Points on a hilly landscape, in no order, each with its height.
From any point a climber takes the steepest step (rise divided by distance) to one of its 2 nearest points. It stops when none of these is higher. Distance is the straight distance between rows; heights are no part of it.
Kalit: [ 92 109  74 104 148 147 146 116 164 176  73 152 150 125  81 124 116  88
 137  93 147 102 142 129 129  95  71 156 170 138  98  94 111 175 106 155
 125  93 124 115 109 126 137 103 103  99 148 130  61 141 124 115 167 170
 155  92 131  83 126 110 118 130 130 154 126  91  74 147 105  90 125 177
 176 150 131]  (h 2.45)
sof: [124 166 153 144 115  96  95 132 166 127 163 171 158 144 127 120 163 186
 153 150 146  98  97 141 100 106 114 119  96 153 111 115 177 101 119 125
 128 136 174 129 154 141 119  90 143  75  82  95 120 106 135 100 138 138
 106 104 131 127 108 150 138  60 144 128 128 130 178  88 127 170 136 133
  84 145 142]  (h 1.77)
mek: [112 122  70  98 125 113 118  88 174 151 103 172 144 173 119 152 107 138
 135  94 154 121 138 130 111  93  87 160 136 112  87 100 144 149 115 157
 138 108 116 119 155 127 131 100 112  74 149  98  49 137 123 117 129 124
 119  90 129  90 132 150 128 108 125 126 103 113 121 134 114 105 125 184
 105 123 118]  (h 5.85)
Gomal: [168 127 213 168 130 131 128 156  98 104 184 125  90 135 144 147 129 145
 101 136 100 121 146 128 120 174 173 119 101 151 193 145 163  81 164 104
 108 169 155 140 117 119 105 151 166 212 120 165 169 121 127 109  91  83
  79 153 128 187 146 127 168 146 119 102 144 157 142 123 158 153 108 109
 115 146 145]  (h 1.07)
giv: [147 212 168 131 119 120 111 157 127  75 164 102 179 100  97 106 174 141
 221 179 153 161  78 147 132 104 118  52 108 130 120 104 110  83 117 123
 149 119 174 164 129 154 130 115 132  71  87 107 215 147 148 116 130 181
 150 142 131 130  95 119 147 117 151 160 144 119 226  74 104 203 153  73
 178 124 106]  (h 3.76)
Tasal: [129 177 141 136 132 131 119 137 124  93 127  91 162 102 108 101 165 132
 189 172 148 157  98 133 128  99 117  70 125 119 102 112 100 108 106 126
 150 113 143 153 135 145 135 107 111  74 107 112 198 140 139 130 142 169
 157 149 136 126 109 132 121 122 155 150 141 121 175  81 113 173 147  93
 159 113 114]  (h 4.30)
devit: [138 109 162 134 131 174 170 163 148 236 116 177 123 131  90 119 135  78
  67 105 139  31 139 147 144 166 120 145 151 177 165 147 130 154 149 121
  80 127 143 114  62 122 160 131 153 193 128 178  82 116 108 100 154 138
 134  83 108 110 134  97 143 124  98 149 142  96  69 164 127  97  96 145
 149 160 169]  (h 2.26)
sodi: [137 174  81  86 126 109 118 130 154  92 130 210 156 180  67 167  97 144
 216  83 162 117 150 154 127  75  69 136 128 171 125  93 166 106 143 181
 148 110 146 141 125 134  98 115 136  89  97  80  59 162 143  98 118 191
 116  61 105  87 109 128 160 141 107 119 119 113 187 157 125 142 123 171
 166 126 130]  (h 4.88)
keki: [124 126 119 143 115 127 113 150  97 120 116  35 126  58 183  60 165 106
  96 189 131 168  98 102 146 144 169 101 149  85 103 139  32 134  77  95
 127 131 103  91 122 121 172 126  93  64 120 127 199 108 136 181 206 141
 193 171 141 104 103 101  69 105 163 151 147 123 103  96 124 117 137  85
 108 108 111]  (h 6.87)
sumiv: [141 167 136 134 104  88  89 109 163 113 145 145 168 133 127 110 175 181
 168 170 158 136  74 144 102  90 112  88 104 123  85 102 120 104  96 123
 150 111 149 149 159 148 143 108 123  16 104  72 168 113 129 121 143 139
 135 114 140 110 109 165 132  53 158 144 111 126 184  88 107 168 164 129
  84 113 114]  (h 0.75)
temo: [156 145 209 158 142 147 139 174 101 127 176 124 104 103 133 130 136 118
  93 137 109 100 138 134 136 171 159 112 125 158 200 139 141  84 157 104
 101 168 163 139  93 125 120 137 161 198 108 174 171 129 129 108 115 120
 100 139 125 170 131 106 167 152 128 127 164 137 128 116 151 153 108 108
 145 159 155]  (h 1.38)
meda: [123 126 124 138 142 128 120 117 128 124 121 109 122 112 138 114 133 136
 126 141 122 136 123 118 126 113 128 121 125 118 111 125 134 132 120 131
 138 133 119 133 140 127 129 119 114 120 122 127 146 121 133 135 129 126
 129 140 138 133 128 139 115 123 139 125 128 130 122 108 131 130 145 120
 119 121 127]  (h 7.17)
Foger: [149  95 147 138 144 135 126 116  97 115 128 102  89 118 171 130 115 129
  85 131  90 136 138 110 127 154 166 133 126 110 157 155 135 133 136 111
 131 152 108 131 137 116 135 158 132 183 140 153 161 108 123 153 103  83
 117 163 140 163 149 135 125 153 131 106 134 145  96 129 153 114 134 109
 101 117 125]  (h 5.64)
gamo: [164 113 193 154 129 127 119 132  88  88 164 107  89 141 156 146 117 151
 112 130  93 147 137 120 126 168 170 123 101 134 183 152 171  89 161 107
 121 164 127 150 142 112 101 158 160 210 127 153 176 121 125 126  71  74
  78 169 133 193 148 138 153 157 118  90 125 165 149 121 156 148 128 104
 104 132 124]  (h 0.84)
ver: [103 123  71 105 158 133 138 109 144  99  90 132 155 128  76 141 108  99
 190  98 138 146 154 131 141  79  78 136 160 129 102  87 113 149 122 160
 152  86 116 143 121 130 115 128  95 100 151 114  98 165 136 118 129 179
 160 107 124 103 130 117 121 157 133 125 130 117 113 150 105 117 133 152
 202 120 120]  (h 3.13)
riz: [117  73 120 126 150 179 173 134  92 100 115  63 114  49 131 113 119  68
 126 131  87 149 143 104 143 134 157 116 175 101 147 153  62 165 121  99
 144 125 104 113  85 151 152 172  90 180 167 169 190 147 141 177 138 136
 189 155 129 151 125  70 104 191 137 162 163 148  58 149 143  95 124  95
 189 126 117]  (h 0.39)
lut: [130 164  84  86 103 106 122 112 170 129 127 212 151 194  85 164 104 158
 186  89 165 102 152 153 115  92  75 162 122 155 123  98 169 119 131 170
 141 113 145 128 142 126  97 103 140  94 106  78  35 152 134  92 116 163
  99  60  99  88 115 142 152 120  94 113 110 115 176 159 122 126 112 188
 126 129 127]  (h 5.42)
bok: [133 161 170 139 111  99 119 138 133 129 180 188 113 184 118 160 123 167
 153 127 128 106 141 143 115 150 140 142  70 185 152 138 217  93 172 134
 101 152 182 143 142 128  82 128 173 173  95 115  98 127 132  86  85 120
  66 103 109 151 129 141 160 118  99 108 105 142 189 141 147 169 112 134
 121 149 150]  (h 4.28)
fug: [147 128 168 140 131 126 122 115  97  72 157 114 101 147 143 159 110 148
 153 120  99 168 141 118 125 142 152 124  89 124 159 142 179 106 160 118
 137 153 120 161 151 120  89 156 155 188 133 135 167 134 137 128  57  86
  83 163 126 184 153 156 146 160 118  86 112 162 168 132 143 157 140 103
 133 119 116]  (h 0.60)
Vema: [121 141  76 107 157 123 128 112 131  71 107 141 155 141  76 158 101 108
 209 100 140 168 156 135 149  75  81 127 152 130 112  94 125 129 139 168
 158  93 115 156 131 130 101 138 112 101 135 100 108 167 142 117 107 179
 145 109 117 111 127 128 131 165 127 114 125 124 149 156 114 130 130 137
 208 110 113]  (h 3.41)
fiv: [106  91  89 121 121 107 109 104 150 176 108 152 127 152 166 126 117 148
  63 120 142 108 109 126 108 130 127 156 118 105  93 123 142 154 110 132
 121 134 104 105 161 121 142 109 122  96 137 117  63  95 114 133 135  91
 102 118 145 105 138 157 107  86 140 118  98 124 101 116 128 110 131 163
  47 126 135]  (h 6.97)
Dedi: [122 132 159 137 125 116 128 132 130 174 139 162 118 162 132 134 131 149
  89 120 124  82 133 137 119 152 133 144 109 167 139 143 181 128 130 127
 110 152 147 125 137 122 128 118 160 164 113 135  91 107 123 107 123 110
  90 111 125 140 138 132 137 106 115 114 122 120 116 126 141 126 121 143
  95 148 149]  (h 2.62)
fip: [147 121 188 148 133 161 154 167 130 206 143 176 111 142 111 128 135  97
  76 117 132  43 140 151 140 178 131 139 126 186 175 144 148 122 161 118
  92 139 156 131  78 120 138 138 168 204 111 172  94 122 113  83 135 130
 117  97 113 134 136 112 159 125  97 132 144 114  93 153 141 118  95 141
 140 157 170]  (h 2.57)
Fofid: [ 85 122  98 107 135 157 155 125 170 212  80 177 155 136  64 118 119  82
 127  82 149  66 144 135 143 115  73 168 172 154 116 102 113 180 122 157
 106  99 135 105  92 129 145  95 124 116 148 146  41 137 123  98 175 178
 144  72 123  68 120  97 118 130 115 165 128  85  79 156 101  88 112 186
 178 168 149]  (h 2.11)
pekan: [115 156 150 144 128 120 116 138 151 159 155 174 137 146 125 122 147 162
 128 135 139  83 117 138 115 121 120 131 109 168 122 125 183 117 125 130
 113 142 171 121 135 127 119  93 146 119  85 118  90 109 126 100 139 136
  99 106 128 123 115 138 134  79 130 130 129 116 149  99 132 148 133 136
  95 158 156]  (h 2.17)
tilo: [122 150 103 111 109  98 114  98 160 124 133 174 144 171 128 156 131 175
 162 119 143 126 127 134 101 101  99 141 111 134  99 113 175 117 125 144
 148 127 129 133 166 137 113 105 133  88 111  87  79 126 133 115 108 131
 101 101 123 109 124 167 139  97 127 114 104 127 166 122 128 137 127 162
  95 122 119]  (h 6.79)
Kilez: [139 165 173 151 127 140 122 165  94  87 156  64 126  85 145  94 156 135
 131 154 114 148 113 117 139 137 164  94 127 120 154 137 102  99 119 109
 121 161 136 124 124 127 136 118 131 136 104 146 216 123 135 138 143 133
 132 178 132 159 120 116 117 128 146 137 155 134 154  85 135 151 139  71
 130 136 122]  (h 2.19)
netag: [146 167 170 139 105 111 136 152 122 131 182 191 105 186 106 180 108 150
 164 116 133 105 155 155 134 159 134 144  63 199 168 133 203  80 188 146
 101 143 183 149 118 124  66 142 188 197  91 121  85 155 139  70  85 118
  63  94 105 148 134 130 175 148  90 105 105 145 199 157 147 172 105 143
 165 146 158]  (h 3.82)
Zive: [137 168  89 105 156 133 130 148 118  53 128 151 171 122  52 157  98  97
 228  99 144 168 149 154 157  73  87 103 144 153 128  85 124 113 159 170
 157  98 134 160 105 139  87 142 121 106 110 107 115 178 161 104 102 204
 146 107 124 112 113 118 144 186 128 125 132 124 192 146 116 154 144 122
 239 122 118]  (h 3.86)
nirul: [144  74 122 132 135 117 125 104 103 146 117 122  80 144 182 140 100 135
  55 129  96 130 137 116 119 164 159 150 113 107 144 156 149 148 140 117
 126 148  92 125 154 113 133 159 135 179 159 147 127  97 112 158  91  66
 114 157 139 161 165 157 124 141 120  88 119 144  77 148 151 101 131 131
  69 112 123]  (h 6.27)
viv: [134 156 124 134 125 114 102 107 135  92 124  97 158 119 115 100 165 144
 185 176 153 172  96 131 122  94 118  80 122 103  87 109  90 107  94 131
 154 106 134 158 149 145 150 123 100  40 114  93 198 137 134 135 132 153
 155 144 138 116 112 146 119 101 160 139 121 125 177  86 106 168 159 102
 141  86  98]  (h 4.71)
Vusab: [145 145 152 146 117  94  91 111 123  88 155 116 117 144 158 131 141 189
 149 149 124 156 104 131 103 130 146 124  84 118 116 134 174 105 139 121
 137 153 132 148 177 125 111 127 142 119 112 107 163  99 134 137  97  93
  96 163 137 157 132 168 124  95 133  98 102 153 182 100 135 167 144 108
  71 118 113]  (h 5.86)
rad: [148 136 153 156 113 122 116 158  94 105 140  47 109  74 193  73 157 128
  70 164  97 139 102 101 138 157 184 120 138 103 142 152  71 121 108  89
 116 158 103  96 126 114 156 134 119 111 115 145 203  89 124 167 171 110
 151 181 141 130 125 118  84 108 156 137 153 129 107 102 137 109 140  79
  86 119 121]  (h 5.87)
zuna: [119  62 101 111 139 141 157 101 130 184  87 148 102 146 120 161  95  90
  77  90 108 100 155 129 133 155 124 166 147 120 137 149 137 179 152 137
 128 111  94 128 116 116 141 168 133 195 180 157  84 123 103 140 106  99
 126 118 115 123 158 131 132 155  92 113 104 120  57 184 125  77 116 158
 137 124 129]  (h 3.44)
Tade: [144 139 185 145 135 154 156 157 121 177 149 179 108 149 104 150 129 105
 108 115 130  75 150 147 143 162 127 130 123 185 176 138 162 111 168 134
 103 144 163 145  85 123 112 138 171 207 108 161 105 147 121  80 116 126
 108 107 116 141 144 114 169 146  97 126 133 120 124 154 137 146 103 137
 165 155 164]  (h 2.94)
guk: [155  76 154 125 133 129 156 101 104 134 126 139  83 168 140 191  87 115
  90 110  99 129 164 129 126 178 140 144 112 124 165 158 169 124 185 119
 135 129  96 152 130 107 106 192 158 238 159 155 116 135 110 133  56  61
  94 144 116 178 166 149 170 181  77  80 109 156  98 184 146 115 113 135
 124 113 123]  (h 4.43)
rusev: [132 132 146 118 105 101 135 114 126 141 153 181 103 206 125 184 104 160
 125 107 124 118 160 144 121 169 125 162  85 167 146 148 209 118 168 139
 119 139 136 140 153 112  90 154 179 200 121 118  71 135 115  96  76  91
  60 107 110 152 151 153 165 137  77  85  96 141 148 173 143 135 107 155
 104 129 138]  (h 3.42)
kobap: [107  86  54 117 134 119 113  93 158 153  88 133 144 124 152 114 124 129
  96 128 154 148 105 119 116  97 110 136 138  75  57 111 103 152  88 142
 136 105  99 116 149 134 147 109  87  47 159 105  88 122 120 145 162 114
 143 108 150  81 125 153 105  98 160 128  99 121  91 120 114 103 137 169
  90 110 122]  (h 5.63)
Siza: [138 146 142 154 109 114 106 168  97 119 136  44 122  55 196  65 168 119
  74 179 118 141 102  99 146 153 184 111 148 102 123 149  46 125  89  84
 116 146 111  83 124 119 165 123 108  74 112 137 198  90 126 170 200 129
 169 175 141 106 114 106  68  96 165 151 149 114 106  91 139 100 137  78
  89 111 124]  (h 6.35)
zefes: [ 87  97  67 109 156 145 135 103 145 134  74 121 149 111  91 124 113  89
 151 105 131 135 142 123 132  94  88 144 164 119  95 104 101 167 114 147
 142  91 116 126 116 129 130 123  93 108 159 124  99 147 136 127 151 161
 169 116 132 102 130 111 110 150 141 140 121 109  73 152 110  99 130 158
 186 130 127]  (h 2.79)
Dere: [143 108 142 150 132 128 122 134  86  98 128  62  95  87 187 103 136 134
  84 142  95 152 121 103 134 148 180 121 129  95 147 153  94 132 126 101
 126 150  98 121 136 115 144 147 119 144 134 153 198  97 126 166 134  93
 134 180 140 148 136 129  94 135 141 121 142 148 105 112 149 116 143  91
  89 109 111]  (h 5.34)
mem: [ 93 112  84 118 134 137 120 116 175 179  84 152 157 110 118  97 136 111
 113 116 159  99 116 128 115  92  93 136 153 116  70  99 102 156  78 139
 122  96 126 101 121 137 151  86  85  43 134 115  73 124 123 121 185 156
 145  86 140  70 112 130 112  90 160 159 122  96  91 112 103  99 131 176
 121 137 139]  (h 0.93)
tofek: [108  87  70 123 139 126 111 103 142 150  82  96 144  97 151  86 135 116
 104 152 146 157 106 111 119  96 123 121 140  79  60 115  75 150  83 129
 131  97 102 117 135 134 162 119  74  40 153 106 125 124 122 158 179 127
 165 124 151  88 116 135  97 101 177 135 113 117  80 113 114 105 141 144
 105 104 125]  (h 6.16)
Kan: [136 142 163 146 129 123 109 133 114 102 151 110 116 127 149 119 140 162
 134 142 116 139 116 122 123 130 144 118 105 129 132 137 158 110 132 122
 130 152 132 145 153 123 116 117 139 141 113 126 161 113 135 126 114 111
 102 156 136 153 135 145 126 113 141 112 127 138 153 100 137 155 145 106
 102 129 128]  (h 6.44)
Bek: [128 129 149 144 117 151 149 156  69  69 140  10 119  55 157  87 155 100
 126 162  94 182 120  98 155 150 177  81 153  88 151 148  25 115 103  83
 123 149 101  99 111 135 157 149 102 138 130 149 247 143 134 183 159 130
 181 195 133 153 114  81  88 154 140 165 175 156 127  97 130 126 132  44
 145 117  99]  (h 6.31)
Kati: [102  72  38  90 135 106 131  64 137 137  78 142 111 168 134 173  77 115
 112  87 124 158 154 120 119 120 106 182 145  87  97 121 137 167 136 150
 147 105  84 129 154 121 118 140 105 138 186 117  65 132 117 149  95  95
 139 129 126 126 160 151 124 158 102  99  96 129  80 182 115  85 119 168
 121 102 105]  (h 4.36)
Zaf: [118  82 120 132 146 158 150 124  80  78 116  47 112  73 149 105 124  91
 133 138  93 184 134 100 139 127 163 106 153  81 139 151  74 147 115 106
 145 129  90 127 112 141 141 165  97 167 159 151 203 139 135 174 132 120
 170 176 139 161 126  99  91 173 137 143 152 159  94 130 137 119 134  85
 173 106 108]  (h 0.15)
Vas: [122 129 139 119 117 108 124 106 134 153 148 175 109 191 134 163 119 163
 114 112 129 104 147 137 115 149 123 156 101 153 131 138 196 126 148 136
 123 138 138 135 154 111 102 125 162 168 117 115  74 121 125 105  93 100
  76 110 116 137 146 153 148 119  97 100 105 134 145 145 138 131 113 150
  91 139 139]  (h 3.05)
podu: [ 97  95  62  85 125 125 143  91 166 186  72 171 135 184  86 168  84  91
 121  54 146 102 162 138 142 120  75 196 161 123 116 107 134 175 133 163
 126  95 105 113 125 112 131 116 125 135 171 121  21 142 112 106 138 129
 127  86 116  88 138 129 123 144  84 134 100 102  79 193 101  73 101 203
 147 130 124]  (h 4.78)
mifam: [105 121  66  87 123 117 128  89 169 169  94 181 140 197 101 163  93 129
 129  74 150 112 155 140 121 113  86 182 143 124 109 104 148 159 128 161
 136 103 114 120 147 111 116 112 125 114 151 101  24 138 120 106 122 130
 105  88 113  85 136 145 128 129  91 116  99 112 111 174 110  93 107 192
 122 124 115]  (h 5.29)
kiz: [143 123 162 139 143 185 174 185 112 139 135  88 118  43 132 101 133  68
  90 148  99  96 137 121 155 155 161 114 169 143 183 154  65 140 118  93
 110 141 129 100  72 144 155 139 117 173 129 183 177 136 130 150 152 160
 178 141 116 129 119  67 126 166 135 169 196 117  73 132 151  91 110  94
 169 156 144]  (h 1.13)
Sokit: [103 106  72 108 121 113 112  94 164 174  97 163 142 161 144 138 112 132
  96 105 157 114 121 127 109 105 107 156 134 101  72 113 134 156  98 146
 133 112 106 106 153 131 144  96 114  71 151 106  48 119 116 127 143 110
 108  95 140  88 135 156 116  89 139 128  98 117 105 121 119 102 122 181
  73 125 129]  (h 6.28)
veban: [121  80 124 121 130 169 167 141 147 231  92 163 130 134  92 121 117  72
  69  89 128  52 142 138 140 155 113 165 160 152 145 148 124 179 138 134
  99 109 122 110  81 125 165 138 137 182 160 167  71 120 107 113 151 140
 142  89 112  99 141  98 132 136 101 149 125  97  48 176 120  81 105 164
 154 149 154]  (h 2.63)
rume: [147 146 150 139 106  86  91 111 128  81 167 144 113 171 155 155 126 194
 165 139 115 159 120 130 102 134 139 136  68 127 124 138 201  98 156 120
 134 151 135 147 179 131  91 131 162 147 119 104 141 106 132 124  73  87
  81 146 126 167 140 171 134 109 118  86  95 159 193 117 139 167 134 121
  67 126 112]  (h 5.38)
neba: [110 166 114 105 125 137 143 145 161 170 119 202 144 177  68 146 125 118
 159  91 164  82 150 146 138 101  76 150 137 188 136 103 158 135 145 164
 117 113 160 127 101 122 110  97 151 125 107 124  46 148 135  77 148 178
 120  66 115  86 114 118 143 127  99 142 119  95 153 143 113 133 109 167
 174 161 151]  (h 1.47)
gibo: [113  60  65  90 131 123 150  68 131 160  82 140 100 171 134 182  73 101
  91  82 108 136 155 129 133 150 114 188 147  91 122 146 139 179 156 144
 138 102  81 133 137 110 126 165 124 179 203 137  65 131 109 147  83  78
 131 130 120 136 165 144 131 170  82 106  93 130  53 204 116  70 112 162
 132 108 112]  (h 3.91)
medab: [108  88  54 108 134 110 116  74 153 127  86 129 131 140 150 137 111 129
 118 119 140 167 121 114 112  98 108 148 135  80  66 114 114 150 108 144
 152 100  95 132 159 127 130 124  91  74 171 108  95 130 123 151 128 106
 146 129 141 104 136 158 115 118 148 114  98 128  99 140 115 105 140 157
 104 100 113]  (h 5.17)
laguf: [125 154  89  90  90  91 105  95 180 125 138 206 155 196 108 166 120 180
 171 104 160 118 133 150  97  92  90 158 114 138  96 107 167 118 118 150
 146 114 140 120 166 142 112 102 132  64 115  69  54 131 133 106 111 139
  93  77 116  93 118 162 145  88 121 118 106 125 178 137 127 132 122 183
  87 123 122]  (h 6.13)
pidad: [164  78 168 142 146 148 146 119  93 124 131 120  84 135 150 159 103 110
  84 121  90 122 147 120 124 174 160 132 127 120 177 155 147 132 163 109
 132 140 104 136 125 112 131 178 144 226 153 166 148 131 115 144  78  68
 109 152 131 179 156 132 147 169 105  99 135 151  87 157 155 112 117 116
 113 118 127]  (h 5.04)
pili: [144 209 203 151 121 129 113 187 107  73 192  78 150  88 123  95 170 151
 178 166 137 157  91 138 138 129 153  73 110 140 163 132 126  70 132 113
 119 158 183 147 115 137 118  98 150 119  89 139 224 129 144 112 132 153
 124 164 128 164  96 108 151 118 147 150 163 130 221  69 119 199 137  62
 154 146 127]  (h 2.90)
kupus: [147 175  75  94 131 117 121 152 133  63 136 193 165 152  45 171  83 122
 241  77 151 146 163 169 157  77  79 127 129 171 142  89 147 106 166 193
 149  97 146 159 110 131  78 137 137 100  84  92  73 177 146 102 108 207
 123  77 108 106 107 122 161 179 101 116 128 130 202 164 117 159 141 151
 211 121 125]  (h 4.35)
bup: [118  93 101 114 123 106 118  91 131 163 107 155 108 176 166 150 103 151
  71 113 120 123 131 122 109 145 126 164 114 109 106 138 161 151 131 137
 125 136 101 115 164 111 129 128 138 146 152 122  66 104 113 138 107  80
  98 127 140 123 150 162 121 112 118 101  98 129 101 139 134 107 124 157
  62 123 131]  (h 7.78)
kanu: [144 171 161 147  98  77  84 126 157  92 176 159 145 156 139 135 160 205
 184 155 134 131  89 135  92 117 128 111  70 146 113 123 188  80 140 123
 136 139 168 135 167 144 107 112 145  85  84  81 144  96 134 106 110 122
  98 130 133 147 114 161 135  64 137 116 110 146 210  96 128 178 147 127
  70 130 123]  (h 1.41)
nado: [148 198 208 161 109 127 107 192  93  71 186  46 137  86 142  82 171 153
 144 170 115 155  99 123 135 144 178  81 119 131 170 140 100  73 124 104
 106 175 161 119 123 127 130 101 142 125  97 147 236 113 135 133 145 127
 127 186 127 171 111 102 129 113 147 140 162 140 202  66 126 172 138  54
 129 142 123]  (h 2.54)
ruko: [ 99 152 118 114 132 151 149 137 165 202 102 191 151 162  69 128 125  96
 137  84 159  69 149 143 145 111  82 161 153 182 137 103 145 156 137 154
 109 112 153 114  89 119 119  90 148 132 122 134  38 138 129  86 163 176
 129  73 117  88 118 110 133 124 102 158 125  86 112 149 110 108 110 171
 177 165 154]  (h 1.75)
zot: [140 111 152 123 127 122 150 108 111 135 132 163  94 181 122 190  97 125
 114 106 112 124 166 134 131 165 132 151 104 149 159 150 182 125 177 134
 129 135 119 149 131 109  99 169 167 214 140 134  96 140 117 111  64  84
  89 124 110 162 159 154 162 165  80  92  99 141 127 173 145 123 113 144
 133 120 131]  (h 3.93)
dig: [102  79  38  98 147 106 120  67 146 116  79 126 123 157 128 156  88 127
 137  92 130 176 148 112 119  97  94 167 145  84  81 108 121 162 134 152
 157 102  88 142 155 123 116 131  94 101 181 108  84 146 123 143 108 113
 148 134 136 121 149 150 117 149 124 104 104 130  92 166 114  97 129 156
 130  96 101]  (h 4.73)
Puza: [147 118 172 146 136 176 163 158  69  47 154  39 112  68 149 116 132 102
 130 127  82 186 135 104 148 150 180  79 150  96 185 148  55 103 130  91
 130 159 104 119  93 142 141 173 127 193 143 164 245 152 127 164 115 116
 142 190 129 183 132  95 121 192 136 153 178 177 140 108 137 136 132  50
 169 115 108]  (h 5.21)
Mufev: [149 153 183 141 117 130 150 157 118 150 169 184 102 174 101 176 116 125
 138 113 138  98 163 152 140 169 133 130  86 194 182 134 188  94 188 141
  99 135 173 159  98 117  78 153 190 219 104 143  98 158 129  74  91 109
  80  97 106 145 139 125 183 163  88 108 116 143 167 163 144 164 104 139
 176 151 167]  (h 3.43)
kimef: [101 137  88 115 140 136 128 120 184 154  87 152 173 111  88 100 134 112
 153 132 172 114 119 134 123  68  76 120 157 128  70  90  97 152  80 151
 131  87 135 113 113 137 138  90  81  37 132 107  94 145 127 112 180 186
 160  87 138  73 112 119 121  94 168 168 137  90 111 115 102 116 137 163
 153 137 132]  (h 0.65)
nelaf: [149 138 181 152 138 175 161 187  92 102 155  70 119  51 151 103 142  97
  93 145  95 121 133 113 149 160 173  99 155 124 187 149  66 114 123  90
 116 161 133 102  85 138 144 140 123 171 120 180 202 132 130 150 148 138
 156 166 122 152 122  82 128 159 139 158 194 128 103 114 156 112 122  75
 149 142 134]  (h 1.43)
getu: [132 222 186 141 128 135 122 183 121  87 172  96 179  81 101  87 176 134
 199 185 155 144  83 146 139 106 121  53 110 134 138 118 105  81 119 124
 132 133 189 148 112 146 113  85 136  88  81 128 202 142 151 112 149 189
 156 148 133 145  92 106 141 118 154 164 166 110 220  73 112 199 143  66
 171 147 129]  (h 3.35)
logor: [ 88 138 112 128 129 137 122 141 170 203 110 170 168 109 116  85 145 124
 101 128 163  61 106 135 119 102 100 131 146 140  86  96 119 147  79 130
 110 116 144  95 114 128 150  70 108  45 103 120  59 112 123 106 192 169
 137  83 146  78 101 122 112  66 160 166 142  88 109  89 111 119 131 155
 102 160 158]  (h 1.30)
zime: [131  74 108 122 124 101 112  99 115 156 115 134  89 154 199 130  98 153
  32 127 104 133 120 117 115 168 162 162 109  94 117 157 148 153 140 127
 126 141  85 120 163 108 137 146 136 151 157 139 103  86 108 165  97  59
 106 151 144 149 157 169 111 110 127  91 103 142  85 138 141 101 130 141
  27 117 130]  (h 6.90)
ropas: [129 147 114 124 126 105 108 104 144 102 132 148 138 151 124 144 134 162
 171 131 134 145 123 127 109 100 104 122 107 128 103 116 168 113 131 140
 147 120 126 146 163 134 109 117 130  97 116  98 126 131 137 118 102 132
 120 119 126 124 129 161 137 107 135 110 110 129 170 117 125 148 142 132
 117 116 120]  (h 7.46)
Fozud: [100 152 146 138 126 130 109 151 161 184 142 175 153 125 121  97 157 149
 100 134 153  57  99 142 119 106 113 129 131 168 110 116 151 131 100 124
 104 132 168 101 120 131 137  72 133  77  86 126  74 102 128  95 174 159
 118  95 135 109 105 124 120  62 148 148 146 102 134  90 123 136 125 137
  88 163 162]  (h 1.72)
zef: [119  96  79 132 124 116  96  99 136 133  99  85 144 101 155  77 155 130
 116 179 158 178  94 117 129 104 131 100 137  76  56 120  62 142  78 126
 142  96 102 136 141 133 169 127  76  21 145  98 158 124 120 169 169 128
 168 134 151  93 107 141  95 100 179 138 102 123 105 101 102 128 154 128
  97  84 109]  (h 5.69)
foti: [154 154 203 152 138 167 153 191  95 106 170  92 117  68 136 107 147 110
 100 139 105 120 136 124 147 157 171  98 139 147 198 142  98  88 136  96
 108 170 155 126  82 133 128 126 145 176 114 178 199 133 132 129 130 132
 130 159 124 164 124  86 155 165 136 152 193 134 132 101 154 138 116  83
 152 153 147]  (h 1.73)
Moze: [143 151 165 139 108  90 115 124 122  96 177 173 104 186 139 175 118 188
 165 129 123 134 132 136 110 157 145 143  60 161 150 147 223  93 170 127
 117 152 159 149 168 125  80 146 176 178 111 106 112 120 133 102  62  94
  61 128 120 168 138 149 157 128 105  80  99 160 196 139 151 166 120 130
  96 132 131]  (h 4.79)
gevap: [135  61 117 127 145 181 169 150 106 140 105  77 110  33 140 105 109  61
  91 133  87 120 145 104 141 147 159 134 187 105 148 160  62 188 117  88
 127 112  99  92  85 152 164 174  91 166 164 177 168 131 141 190 150 128
 199 133 121 130 127  59 103 179 138 156 159 129  31 164 141  70 108 111
 175 139 136]  (h 0.64)
gefu: [132 135 115 143 124 111  96 104 140 110 111  91 147 117 140  95 167 150
 145 178 150 170  86 126 120  99 131  93 123  91  76 118  90 120  88 130
 147 108 114 148 152 139 154 123  99  38 126  96 181 123 137 155 146 124
 158 147 143 109 117 151 105  85 161 133 110 130 143  89 105 152 157 106
 102  92 102]  (h 5.15)
parok: [117  86 117 122 148 154 155 118 129 189  97 148 109 125 111 134 111  94
  87 104 114  87 144 129 134 143 122 152 151 141 139 138 134 167 137 137
 120 123 115 120 106 122 150 139 130 173 151 152  93 119 115 128 135 121
 136 113 123 116 142 118 128 140 109 129 122 114  60 160 128  91 124 151
 147 137 145]  (h 3.04)
bara: [111  97 100 133 142 128 118 108 128 140  99  96 122 101 151 102 139 122
 104 147 132 144 117 109 127 114 131 127 135 100  95 132 110 147 102 128
 136 124 106 124 139 129 146 120  97 101 136 119 136 111 128 157 150 127
 144 146 145 112 129 134  94 117 154 127 120 118  91 114 124 112 147 127
 111 109 128]  (h 6.55)
posaz: [153 125 167 146 117 141 143 147  64  46 149  19 103  78 171 101 143 121
 118 140  78 187 121  96 140 157 194  93 143  88 174 153  52  99 119  81
 120 159  93 110 118 130 153 162 119 169 139 156 251 134 126 183 129  94
 143 207 132 179 131  96 105 161 131 139 166 178 149  98 135 132 136  46
 130 107  97]  (h 5.70)
vado: [134  98 141 136 140 178 165 165 107 154 118  96 113  48 140 101 124  71
  77 136  96  95 135 111 147 149 159 130 170 127 162 155  78 168 116  92
 120 128 118  97  84 140 166 148 107 166 141 178 160 118 130 156 159 146
 177 134 121 124 123  76 111 160 140 159 171 118  52 140 151  73 119 111
 154 147 141]  (h 0.90)
rudag: [116 145 138 137 123 147 144 164  79  81 129   5 136  53 141  77 165  93
 145 182 123 183 108 104 157 143 156  73 149  88 128 140  17 119  85  96
 126 134 112 105 109 132 161 132  90 110 124 138 234 144 136 181 176 159
 192 181 132 137  99  78  86 149 142 176 172 139 130  83 119 138 136  53
 155 117  97]  (h 6.86)
mipi: [115 127 116 137 133 144 130 141  95 101 111  37 134  65 142  78 159 107
 134 186 133 173 109 113 144 124 142  85 149  86 100 135  48 136  87 108
 139 120 114 116 120 131 157 129  88  87 129 131 203 133 140 167 175 151
 186 170 140 125 101  98  84 132 155 157 155 132 113  96 122 130 139  83
 146 112 111]  (h 7.57)
Gid: [155 165 135 135  95  76  83 103 150  83 153 144 146 151 142 128 162 196
 185 160 139 157  79 140  94 105 120 102  87 110  98 120 148  97 125 125
 157 123 144 159 176 149 126 125 137  52 102  73 170 113 131 125 105 113
 118 135 132 132 123 175 136  73 143 118  96 143 207 100 119 181 163 122
  74 102  98]  (h 1.08)

Where does a climber stop that starts at each point below?
Tasal => tofek
Vas => bup
devit => tofek
fip => meda
Dere => mipi
riz => foti
Moze => meda
ruko => ropas
kupus => ropas
Kati => tofek
podu => bup
neba => ropas
sumiv => tofek
